Each row is a point on a landscape with many peaks, with its height.
A climber steps from a point to the highest of its 2 nearest points, and stops where none of them is higher. Distance is the straight distance between rows; heights are no part of it.
Z_245: |  26 |  -2 | -20 |   0 |  58 | -15 | -16 |  26 |  -6 | -10 | -21 |   8 | -10 | -33 |  -5 | -15 | -11 |   1 |  22 |  26 |  (h 315)
Z_656: | -10 |  20 |   9 | -22 |  25 |   7 | -17 |   6 |  18 |  30 |  45 |   2 | -16 |  -2 |  17 | -26 | -39 |  -4 | -32 |  -3 |  (h 108)
Z_615: |  22 |  19 | -35 | -11 | -24 |  30 |  12 | -39 |  -6 |   8 | -42 |  -6 |   5 | -21 |  20 | -21 | -22 |   7 |  12 | -28 |  (h 419)
Z_598: |  25 | -10 |  -9 |  43 |  -2 |  27 | -35 | -25 | -29 | -21 | -28 |   8 | -55 |   7 |   6 |  -7 |   6 |  11 |  36 |  14 |  (h 348)
Z_570: |  24 |  -3 |  10 |  -3 | -14 |  14 |  13 | -27 |   0 |  -8 | -19 |  70 |   0 | -10 |  -8 |  30 |   7 |  12 |   5 | -13 |  (h 352)
Z_879: |   1 |  39 |  12 |   4 |   7 | -43 | -43 |   0 |   5 |   7 |  41 |   8 |  16 |  -7 |  -3 | -23 | -11 |  33 | -21 | -38 |  (h 46)
Z_645: |  21 |  -2 |  -7 |  -7 |  68 | -10 |  17 | -21 |  20 |  18 |   7 | -52 |  -2 |   3 |  32 | -32 | -25 |   8 |  -5 |  37 |  (h 422)
Z_325: |  26 |  -4 |  21 |  -9 |  28 |   7 |  33 |   8 |  12 |  -8 |   8 |  13 |  44 | -31 |  -7 |   3 |   8 |  46 | -21 |  36 |  (h 331)
Z_618: |   5 |  18 |  -4 |  13 | -25 |  -9 | -31 |  46 | -12 |  -8 |  12 | -34 | -24 | -33 |  16 | -36 | -19 | -18 |  20 |   1 |  (h 517)
Z_969: |  -3 |   3 |  10 | -14 |  11 | -10 | -49 |   6 |  -1 |   5 |  29 |  -1 | -25 |  16 |  24 | -37 | -27 |  38 | -20 | -32 |  (h 70)
Z_467: |  21 | -32 | -13 |  19 |   9 |  -1 | -45 | -17 |  21 | -37 |  -9 |  31 |   6 |  40 |  -6 |   6 |  -9 |  61 |  -8 | -20 |  (h 156)
Z_359: | -43 | -21 |  10 | -12 |   6 |  13 |  -2 |  26 | -14 |  19 | -11 | -21 | -40 |  38 |   7 | -16 |  12 | -53 |  12 |   4 |  (h 290)
Z_917: | -21 |   8 |   9 | -13 |   7 | -33 |   6 |  47 | -20 |  -3 |  28 |   6 |  22 |  13 | -19 |  38 |  22 | -73 |   7 |  24 |  (h 557)
Z_643: | -24 |  11 |  22 | -32 |   5 |  30 | -20 |  -2 |   7 |  22 |  33 |  54 | -10 |  -2 | -13 | -10 | -11 |  -2 | -24 | -23 |  (h 62)
Z_634: |  -6 |  27 |  45 |  23 | -25 | -11 |  35 | -23 |  -9 |  24 |  14 |   6 |   3 | -14 |  19 |  12 |  11 | -16 |   9 |   1 |  (h 51)
Z_766: |  21 | -17 |  15 |  25 |  -5 | -30 |  18 | -46 |  -8 | -11 | -12 |  -9 |  -5 |   3 |  16 |  18 |  10 |  27 |  36 |  12 |  (h 428)
Z_767: | -54 |  11 |  11 |  -9 |  -8 |   0 | -27 |  48 |   1 |  18 |  11 | -21 | -42 | -10 | -11 | -16 |  23 | -46 |  23 |  20 |  (h 216)
Z_631: |  20 |   5 |  14 | -20 |  35 |   3 |   4 |  -5 | -17 |  29 |   3 |  -8 | -21 | -23 |  -3 |  -9 | -52 |  48 | -19 |  14 |  (h 56)
Z_504: |  -3 | -36 |   5 | -26 |  33 |  14 |  46 |   9 |   9 |  12 | -18 |   6 |  20 |  19 |   6 |  -4 |  22 | -43 |  10 |  36 |  (h 217)
Z_400: |   6 | -10 | -29 |  47 | -39 |  35 | -78 |   5 |   2 | -28 |  31 |  12 | -39 |  18 |  -6 | -15 |   4 |  -1 |   9 |  13 |  (h 105)
Z_853: | -28 | -31 |   7 | -38 |  19 |   4 |  27 |  18 | -25 |  15 | -23 | -19 | -22 |  12 | -17 |  25 |  12 | -63 |  18 |  38 |  (h 412)
Z_837: |  21 |  10 |  -4 |  -7 |  11 |  -6 | -12 |  50 |  16 | -15 |  12 |   6 |  24 | -35 | -23 |   1 | -10 |  26 | -21 |  24 |  (h 284)
Z_885: |   4 |  -8 | -25 |  43 | -47 |  33 | -49 | -23 |  37 | -23 |   9 |  28 | -17 |  22 |   4 |  22 |  23 | -14 |  18 |   3 |  (h 140)
Z_136: |  32 | -43 |   4 | -33 |  28 |  -7 |   3 | -20 |  -7 |   0 |  17 |  20 |  23 |  55 |  -5 |  37 | -37 |  20 | -17 |  -6 |  (h 334)
Z_977: | -11 |  28 |   5 | -16 | -29 |  23 | -23 |  -6 |  -5 |   5 | -19 |  24 | -41 | -30 |  29 | -32 |  -3 |   9 |  -3 | -45 |  (h 483)
Z_699: |   6 |   4 |   3 |   4 | -51 |  16 | -12 |   6 |  -3 |   2 | -16 | -68 | -20 |   1 |  14 | -28 | -20 |   1 |  15 |   0 |  (h 718)
Z_753: |  40 | -21 |  14 |  10 |  -8 | -18 |  24 | -39 | -14 |   2 |   9 |  16 |  36 |  20 |  -5 |  42 | -25 |  29 |   6 |  -2 |  (h 397)
Z_763: |  -4 | -18 | -14 |  45 | -18 |  16 | -58 |  31 | -16 |  -7 |  37 |   7 | -40 |   4 |  16 | -42 |   9 | -15 | -15 | -13 |  (h 143)
Z_985: | -10 |  -8 | -42 |  57 | -37 |  30 |  -7 | -26 |  36 | -19 | -14 |  39 |  13 |  33 |  -2 |  32 |  24 |  13 |  -5 | -16 |  (h 182)
Z_567: |  10 | -22 |   4 | -10 |  -3 |  12 |  -9 | -16 |  35 | -32 | -31 |  68 |  -7 |  24 |  28 |  19 |  36 |  -3 |  16 | -20 |  (h 274)
Z_597: | -17 |   9 | -34 |  -2 | -17 |  -8 |  19 | -27 |  -2 |  -4 | -36 | -57 |  29 |  -1 | -16 | -18 |  17 |  -4 |  37 | -11 |  (h 375)
Z_323: |  -3 |  -8 |  12 | -47 |   2 |   5 |  24 |   5 | -36 |  12 |  16 |  -4 |  29 |  25 | -38 |  53 |  -3 | -38 |  -3 |  17 |  (h 453)
Z_2: | -43 |   7 |  -7 |  35 | -13 | -14 | -43 |  47 |  -6 |  12 |  43 |   4 | -24 | -18 | -13 | -22 |  17 | -30 |   1 |  -3 |  (h 175)
Z_145: | -17 |   6 |  22 |  25 |  -9 | -13 |  34 |   6 |  28 |  13 |  -8 |  23 |   6 |  13 |  32 |  -9 |  29 | -26 |   3 |  -8 |  (h 63)
Z_903: | -24 |  19 | -25 |  44 | -43 |  20 |  49 | -35 |  -3 |  21 | -46 | -40 |  14 | -16 | -12 |  -7 |   9 |  -7 |  15 |   4 |  (h 263)
Z_119: |  31 | -15 | -13 | -35 |  40 | -29 |  16 |  -5 |   9 |   4 |  39 | -31 |  27 |  43 |   8 |  34 | -49 |   9 | -46 |   9 |  (h 264)
Z_132: | -25 |  -4 |  14 | -53 |   7 | -16 |   6 |  22 | -34 |  -1 |  35 |   3 | -16 |  24 | -25 |  63 |   3 | -77 | -15 |  15 |  (h 509)
Z_105: |  -2 |  14 |  50 |   5 | -71 |   0 |  26 |  18 |   1 |   6 |  10 |  27 |  -6 | -45 |  21 |  18 |  26 | -20 |   9 |   4 |  (h 44)
Z_126: |  -7 |  -7 |   8 | -27 |  18 |  37 |  17 |  -7 |   4 |  21 | -25 |   5 |  -5 | -21 | -13 | -25 | -17 |  23 |  -1 |   6 |  (h 124)
Z_28: |   6 |  17 | -33 |   9 | -17 |  14 | -14 |  -9 | -13 | -21 | -51 |  17 | -22 | -10 |  36 | -42 |  -7 |  -3 |   7 | -54 |  (h 665)
Z_505: |  29 | -37 |  -7 |  58 |  45 |  13 | -12 | -35 | -11 |  -7 |  -6 | -18 | -46 |  17 |  16 | -27 |  -4 |  29 |  22 |  30 |  (h 482)
Z_412: |  -2 |   5 |  23 | -56 |   6 |  -8 |  -8 |  46 |   6 |   6 |  51 |  -5 | -13 | -25 |  31 |  -9 | -24 | -33 | -33 |  14 |  (h 152)
Z_988: |   9 | -39 | -19 |  37 |   7 | -36 |   5 | -30 |  -4 | -30 | -34 | -16 |   3 |   6 | -17 |  -1 |  22 |  53 |  37 |   6 |  (h 484)
Z_202: |  15 |  24 |   8 | -26 | -30 |   6 | -14 |  -7 |   3 |  -8 |  -2 |  44 |  -6 | -35 |  -2 |  14 |  -8 |  29 |  -2 | -41 |  (h 395)
Z_633: |   5 |   7 |   3 |  26 |  29 | -34 |  39 | -12 |  26 |  -6 |  -6 | -10 |  51 | -31 | -12 | -11 |  27 |  60 | -14 |   5 |  (h 380)
Z_788: |  12 | -12 | -19 | -21 |  64 | -32 |  38 |  11 |  23 |  -4 |   6 | -73 |  -5 |  -1 |  13 |   4 | -14 |  -6 | -45 |  37 |  (h 244)
Z_798: |  29 |   0 |  -8 |   4 | -47 |  46 |  33 | -44 | -13 |  12 | -24 |  -6 |   5 | -17 |  -4 |  12 | -37 |  49 |  -2 | -16 |  (h 286)
Z_807: | -30 |  27 |  25 | -40 |   4 | -10 |  31 |  10 | -17 |   4 |  19 | -28 |  51 |  11 | -14 |  15 |  39 | -69 |  19 |  13 |  (h 479)
Z_604: |   8 | -15 |   2 |  14 | -34 |  36 |  33 |   1 |  -2 |  10 | -49 |   8 | -15 | -33 |  -8 |  -8 | -15 |  49 |   1 |   4 |  (h 219)
Z_342: | -22 |  13 |  27 | -27 |  32 |  -6 | -17 | -12 | -39 |  32 |  32 |  -5 | -35 |  -5 | -33 |  19 | -39 |  22 | -15 |  -4 |  (h 32)
Z_10: |   2 | -13 | -14 |  -6 |   2 |  24 |   8 | -27 |   3 |  14 |  -5 |  -3 |  34 |  35 | -34 |  29 |  -2 | -20 |   6 |   7 |  (h 344)
Z_403: | -18 |  30 |  -7 |  17 | -43 |  30 |  27 |  12 |  20 |  19 | -20 | -45 |  36 | -28 | -19 | -22 |  16 |  -8 |  -1 |  15 |  (h 251)
Z_727: |  25 |  24 | -19 |  20 |  -3 |   9 | -34 |  20 |  -5 | -24 | -21 |   3 |  -8 | -31 |   8 | -26 | -12 | -12 |  37 |  18 |  (h 417)
Z_630: |   8 |  14 | -25 |  11 | -44 | -15 |  -6 | -33 |  15 | -12 | -25 | -69 |   8 |   0 |  21 |  -6 |   5 |  29 |  18 | -18 |  (h 525)
Z_300: |  30 | -14 |  -1 |  26 |  41 |   2 |  -1 | -39 | -28 |  14 |  10 | -61 | -35 |  22 |  31 | -15 | -38 |  10 |   4 |  36 |  (h 729)
Z_250: | -44 |  40 |   9 |   2 |  -1 |  18 |  34 |  13 |  -2 |   6 | -17 | -20 |  52 | -23 | -25 | -23 |  51 | -36 |  10 |  -4 |  (h 339)
Z_968: |   7 | -16 | -11 |  23 | -16 |  19 |  17 | -31 |  40 |  -7 | -12 |  34 |  22 |  53 |  -2 |  35 |  24 | -30 |  19 |   7 |  (h 243)
Z_571: |  -6 |  -2 |  -2 | -40 |  -3 | -10 | -47 |  57 |   7 | -25 |  18 |  19 |  -3 | -16 | -20 |  -3 |  -6 |  15 | -16 |  -9 |  (h 235)
Z_106: |  15 |  -6 | -11 |  13 | -15 | -17 | -52 |  30 |  -2 | -33 |   3 |  27 |  -7 |  10 |  -9 |  -2 | -11 |  37 | -10 | -24 |  (h 194)
Z_881: |  -7 |   4 |   0 | -61 |  31 | -16 | -20 |  68 |  -2 |  -9 |  31 |  29 | -21 | -28 |  -5 |  12 |  -7 | -28 | -49 |   3 |  (h 189)
Z_636: |  -4 | -18 | -23 |  27 |  -5 | -10 | -10 | -41 |  23 | -21 | -12 |  35 |  22 |  57 |  12 |  29 |  18 |  30 | -13 | -42 |  (h 142)
Z_700: |  -7 |  22 |  21 | -11 | -13 | -12 |  56 |  25 | -45 |  -1 | -17 | -24 |  49 | -24 |  -3 |  -5 |  31 | -58 |  17 |  -2 |  (h 410)
Z_958: |   4 |   4 |  10 | -20 |  35 | -24 |  18 |  12 |   7 |  15 |  37 | -44 | -15 |  15 |   8 |  25 | -28 |  -9 | -53 |  22 |  (h 223)
Z_967: | -44 |  -1 |   2 | -18 |  28 |  10 | -32 |  10 | -37 |  24 |  24 |  36 | -28 |  12 | -48 |  14 | -27 |  -7 | -16 | -19 |  (h 30)
Z_707: | -25 | -14 |  14 |  14 |  19 |   3 |  57 | -15 |  25 |   9 | -13 |  23 |  36 |  17 |   3 |  -5 |  59 | -33 |  17 |   7 |  (h 99)
Z_87: |  -5 | -15 | -13 |  35 |   1 | -47 |  21 |  -6 |  25 | -21 | -33 |   8 |  26 |   3 |  -5 |  12 |  28 |  57 |   2 | -12 |  (h 423)
Z_838: |   2 |  36 |  11 |  -8 |   2 | -54 |  -2 |   7 |   7 |  -5 |   5 |  21 |  33 | -27 |  17 | -19 |  18 |  14 |  -8 | -55 |  (h 33)

For each start below, name the point where the climber stops.
Z_412 | Z_988
Z_342 | Z_28
Z_106 | Z_988
Z_958 | Z_988
Z_400 | Z_853

Call two points neighbours if one is among the 2 nearest of the other. Go from one point of each pair to the other, from neighbour to neighbour, staying as high as possible. Name the lowest point that can't be avoided.
Z_988 / Z_300 | Z_837
Z_656 / Z_853 | Z_400
Z_699 / Z_28 | Z_968
Z_699 / Z_917 | Z_403
Z_300 / Z_699 | Z_598
